Points, in no order, along strands that fork, close into loops and pass close to each other.
Points whose rows are less than 48.3 apart are linked; no others are.
zote: [7, -14, 7, 10, -3, 0, -5, 0, -3, -24, -13, -32, -4, -5, 12, 21, 7, 6, 26, -6, -16, 7]
punef: [2, -2, 1, 18, 9, 7, -19, -2, 14, -8, -6, -8, 5, 2, 13, 5, 12, 10, 11, 0, -11, -8]
nad: [5, 6, 15, 5, -13, -4, 2, 1, 3, 8, -23, 15, 3, 7, 1, 0, -3, -15, 11, 14, 3, -26]
soze: [-9, -27, -15, 15, 0, -17, 27, -11, 2, -3, 13, -11, -9, 3, 10, 6, -11, 1, 2, -9, -27, 4]
zus: [-2, -24, -15, 4, -8, -24, 36, -11, 7, 9, 6, -12, -6, 7, 1, -3, -17, -8, 16, 0, -13, 0]
nozi: [-10, -1, -27, -6, 12, -27, 13, -8, 3, 4, 26, -12, -4, 3, 14, 10, -2, -5, -22, -15, -16, -5]
lurur: [-9, -10, -7, -7, 4, -14, 3, -9, 6, -1, -1, 7, -1, -15, -1, -10, 3, -4, -17, -2, 4, -20]
dip: [-7, -12, 1, -3, -6, -2, 13, 5, -12, -6, -8, -5, -13, -1, -4, -16, -3, -2, 21, -10, 4, -7]
nir: [-7, 5, -29, 3, 14, 9, 0, 5, 7, 0, 1, -25, -3, 9, 19, 28, 12, 16, -7, -24, -22, 4]
gug: [-7, -7, 19, 1, -10, -18, 18, -1, -17, -5, -4, 19, -12, 8, -14, -21, -25, -29, -6, -1, -4, 3]
musa: [-14, 4, -16, -14, 14, 13, 5, 6, -4, 13, 19, 10, -25, -10, 5, -1, 8, 27, -27, -18, 13, -5]
ses: [1, 3, 11, 20, -6, 11, -14, -14, -14, -26, 2, -23, -22, 5, 11, 15, 14, 20, 28, -9, -11, 10]
tup: [1, 11, 27, -7, -12, 2, -3, 20, -21, -11, -1, 15, 7, -3, -40, -14, -1, -2, 26, 5, 5, 25]
fer: [0, 16, -18, -10, 6, 32, -3, 26, -1, 7, 1, 4, 12, 23, -5, 2, 5, 9, 0, -3, 18, 23]
sizum: [22, 19, -3, -11, -7, -25, -5, 19, 0, -15, -3, -12, -11, 41, 14, 3, -12, -16, 17, -2, 11, -2]
zofo: [-12, -5, 10, 20, 13, 0, 0, -6, -5, -10, 28, 23, -20, -12, 9, -24, -3, 15, -2, 1, 7, -19]
todi: [11, 14, -1, -9, 2, -18, -6, 21, -6, -1, 5, -14, -6, 24, 9, -2, -1, 1, 27, -1, 11, -7]
Vin: [8, -3, -7, 2, -6, -39, -17, 5, 5, -17, -9, -14, 2, 15, -8, 0, -5, -22, 7, 8, -11, 6]
bizus: [1, 20, 13, 22, -7, 4, -11, -18, -24, -18, 22, -16, -25, 10, 6, 5, 11, 19, 24, -4, -5, 6]
dagi: [-18, 17, 2, 7, 6, 21, -21, 9, -7, -4, 17, 4, -21, -3, 2, -7, 19, 25, 4, -10, 11, 19]
Mafi: [1, 24, 11, 4, -8, 24, -16, 13, 7, 15, -15, 7, 5, 0, 2, -1, 15, 14, 21, 5, 18, -21]
Rofa: [9, -20, -17, -1, -1, -8, -5, 9, 3, -17, -19, -35, 2, 2, 6, 14, 6, -7, 19, -11, -9, 2]
ser: [10, -2, 15, -15, -7, 3, -2, -21, 9, 9, -18, 2, 17, -23, -11, 16, -2, -9, -27, 24, 2, -4]
lazo: [12, -9, 1, -9, 0, -24, 10, -37, 24, -9, 6, 6, 10, -12, -4, 4, -11, -20, -25, 25, 9, 4]
Derap: [-9, 10, 12, 10, -4, 24, 2, -13, 10, -19, -22, 23, -14, -9, 8, 7, 1, -2, -18, -5, -1, -27]
Tugoz: [-18, 7, 4, 12, 3, 19, -1, -7, 12, -14, -2, 15, -21, -9, 9, -1, 10, 18, -4, -11, 2, -22]
topus: [4, 2, -32, -2, 10, 19, -9, 11, 11, 13, 6, -11, 6, 11, 14, 10, 12, 17, -8, -13, -4, -3]
Vitif: [-12, -5, 20, -8, -11, -7, 0, -6, -17, -9, -5, 16, -8, -13, -25, -15, -8, -17, -11, -1, -3, 5]
fuvuv: [6, -13, -13, 13, -7, 27, 7, -5, 9, 1, -21, -15, 19, 8, -1, 16, -5, -8, 3, 2, -15, 15]
Loz: [-15, -5, 16, -4, -4, -14, -15, 4, -17, -9, -8, 0, -8, -25, -23, -14, 5, -9, 4, -6, -8, 6]
talar: [9, -10, 0, 1, -10, -28, 16, 0, 10, -3, -2, -13, -4, 21, 16, -7, -22, -11, 18, 0, -11, 4]
monuf: [10, 8, -15, -3, 1, 35, 2, 15, 0, 5, 0, 6, 30, 23, -10, 5, -5, -2, -11, 7, 8, 28]
muni: [-14, 4, 19, -6, -14, 17, 14, -4, -13, -1, -7, 18, -11, -13, -13, -16, -5, -8, -7, -6, 12, -3]
rilum: [0, -14, 6, 6, -17, -15, 19, -10, 3, -6, -5, 13, 4, 13, -12, -13, -28, -29, 3, 10, -5, 1]
bevib: [-4, -16, 1, 0, 13, -5, 8, -9, -4, -5, 32, 26, -13, -23, 10, -14, -9, 22, -22, 1, 6, -15]
veno: [12, 4, -8, 4, -1, 34, 12, 4, 1, 16, -17, 0, 24, 20, -5, 16, -1, -9, 4, 9, -3, 19]
sif: [-11, -11, -35, -12, 10, -21, 34, -17, 11, 17, 20, -2, -2, -1, 3, 8, -7, 0, -7, -6, -17, -18]
varom: [-7, 24, 15, 26, 2, 12, -15, -10, -14, -14, 22, 1, -25, 4, 1, -8, 13, 23, 5, -5, 0, 10]
Bup: [5, 2, 29, -4, -8, -2, -7, 11, -15, 17, -15, -8, 9, -14, -11, 6, 7, -5, 25, 0, -6, 8]
Gubi: [-3, -16, 2, -1, -11, -22, 16, -32, 10, -17, -2, 12, 2, -3, -7, -5, -20, -33, -19, 15, -9, 0]
kesif: [8, 16, 11, -2, -2, 22, -27, 6, 7, 4, -9, 12, 22, -3, -6, 10, 9, -6, -19, 13, 1, 11]
Led: [-15, 6, -10, 8, 18, 20, -13, 9, 1, -2, 30, 13, -18, -8, 14, 1, 8, 32, -16, -13, 2, 5]
Bal: [3, 10, 1, -6, 11, -29, -2, 12, -4, 20, 13, -7, -9, 14, 15, -11, -4, 0, 11, -7, 2, -13]
zelo: [8, 9, 11, -1, -12, 6, -8, 14, 14, 19, -29, 7, 23, -4, -1, -2, 1, 1, 11, 15, 10, -22]
rebo: [-2, 4, -16, -11, 9, 25, -11, 13, 5, 12, -12, -14, 5, 6, -3, 10, 12, 4, -11, -12, 5, 16]
liti: [5, -8, -6, -20, 11, 6, 13, -11, -7, 13, 18, 3, 2, -9, 1, 1, -1, 6, -34, 7, 11, 9]
Kore: [-10, -8, 6, 5, 8, -12, -19, -3, -6, -5, 3, 4, 6, -22, -6, -14, 3, 1, -11, 10, 3, 3]
zifon: [-7, -1, 4, -3, -13, 19, 15, 8, -5, -8, -21, 23, -1, 1, -14, -21, -9, -12, 1, 2, 17, -13]
Pav: [0, -8, -16, -10, 18, 1, 6, -6, -3, 8, 33, 8, -9, -12, 11, -1, -3, 20, -35, 1, 9, -5]
totik: [2, -3, 15, -10, -13, 23, 10, -13, 8, 8, -22, 15, 9, -17, -4, 9, -5, -10, -21, 7, 2, -9]
pes: [4, 8, -5, 14, -7, 24, -32, 4, 22, -16, -22, -10, 0, 10, 4, 14, 18, 12, 18, -5, 2, -5]
lib: [1, 5, 14, -1, 4, -10, -4, 20, -25, -1, 6, 0, 7, 2, -16, -20, -3, 3, 22, 3, 9, 24]
mobul: [-2, 13, 24, 0, -12, 13, -7, -8, 8, -3, -30, 24, -1, -9, 1, 9, 0, -11, -9, 6, 0, -30]
Lal: [-1, -4, 7, 2, -5, 3, -8, -2, 12, 24, -24, -6, 27, -18, 3, 12, 2, -1, 9, 11, -4, -5]
fesuk: [-4, -22, -13, 3, 11, -13, 17, 7, -10, 7, 14, -20, -13, -6, 2, 9, -3, 8, 12, -10, -26, 15]
kifo: [8, -1, -3, -8, 8, 8, 11, -8, 3, 26, 8, 4, 17, 3, 16, 7, -9, -6, -24, 12, 0, -4]
bavu: [10, -3, -1, -8, -5, -7, -4, -26, 18, 0, -16, -8, 27, -17, -8, 21, 4, -20, -23, 16, -10, 10]
Fon: [8, -12, 8, 10, -6, -5, 11, 6, -6, -10, 1, -6, -17, 13, 6, -2, -16, -9, 22, -3, -3, 6]
borok: [20, 23, 20, -2, 0, -1, -34, 14, -2, 4, -1, 9, 16, 10, -7, 8, 4, -10, 0, 14, -10, 14]
muk: [-19, 4, 8, 24, 0, 10, -7, -9, -13, -19, 20, 17, -27, -6, -6, -27, 5, 12, 2, 0, 8, -2]
bomu: [1, -4, 9, 7, -13, 25, 18, 10, -2, -3, -10, 24, 2, 5, -6, -25, -3, 3, 24, 9, 22, -14]
vokis: [6, 0, -18, -1, 12, 22, -14, 4, 26, 11, 4, 3, 13, 0, 19, 8, 10, 21, -10, -11, 10, -21]
budo: [7, -16, -12, -6, -5, -30, -16, 8, 2, -24, -16, -20, 1, 3, -9, -3, -1, -16, 27, 0, 3, -5]
Rasu: [6, 20, 16, 10, -14, 26, 0, 13, 2, -2, -11, 12, 4, 12, -4, -11, 10, 9, 33, 12, 25, -16]
nafe: [-4, 7, 0, -14, 4, -21, 3, 13, -14, 21, 11, -4, 1, 11, 3, -11, -3, -12, -8, -4, 7, 1]
gafun: [-8, -15, -23, -11, 2, -1, 24, -17, 15, 13, 10, 7, 4, -17, 2, 0, -2, 7, -13, -8, 5, -22]
Bes: [-10, -16, -33, -10, 4, 2, 11, 22, -7, 9, 13, -6, -7, 3, -14, -15, 6, 12, 9, -16, 12, 13]
kunup: [10, 18, 16, 13, 3, -6, -27, 5, 0, 3, 4, 0, 5, 3, 14, 4, 6, -5, 11, 10, -8, 0]
maro: [16, 8, -8, -15, 17, -21, 0, -26, 17, -2, 16, -8, 5, -11, 6, 15, 3, 4, -43, 13, 12, -2]
dele: [-6, 4, 3, -13, 14, -19, -1, 26, -23, 8, 15, 5, 6, 10, -14, -28, 2, 2, 7, -2, 19, 14]
milu: [2, -1, 16, -3, -2, -11, -6, -4, -3, 19, -21, -16, 14, -15, 0, 16, 0, -8, -1, -1, -18, 2]
kise: [-8, 2, -23, 2, 19, -11, 6, -1, 2, -10, 8, -18, -5, 0, 14, 16, 7, 9, -18, -23, -22, -3]
Nukun: [8, 0, -8, -10, 11, -35, 1, -36, 19, -14, 13, -10, 13, -7, 0, 13, -2, -16, -39, 13, -4, 8]
fuz: [-4, -22, -27, 4, 7, -6, 3, 13, -6, -3, 10, -17, -14, -3, 0, -2, 5, 17, 12, -12, -5, 14]
gora: [13, -2, 4, -4, -1, 5, 16, -3, 1, 31, 6, -2, 22, 18, 14, 6, -15, -12, -10, 8, -9, 15]
rovo: [12, 13, 34, -5, -20, 0, -9, 11, -18, -2, -13, 6, 3, -8, -27, 0, 8, 0, 29, 1, -2, 10]

A piece is two or more points that can be reached from each other along the links. Count, over all rows, the pieces, the separate loops (a circle has one, a figure eight two, a Y none), the forks (points with three links) and the tips (points with one).
pieces | 4
loops | 1
forks | 6
tips | 12

A fork is a point with three links, a tip a point with one. Leave the first point through the second and follow the links. Name the first fork or tip that comes.
sizum; todi | zelo
Vitif; Loz | topus
dip; Fon | Bes
Bes; fuz | dip
milu; Bup | sizum

Name the points in between on the shortest way along the links from the first point to the second, in order.
Vitif; milu | muni > zifon > bomu > Rasu > Mafi > zelo > Lal
Vin; Led | budo > Rofa > zote > ses > bizus > varom > dagi
rebo; rilum | topus > nir > kise > nozi > sif > gafun > lurur > Kore > Loz > Vitif > gug
Tugoz; tup | Derap > mobul > nad > zelo > Lal > milu > Bup > rovo
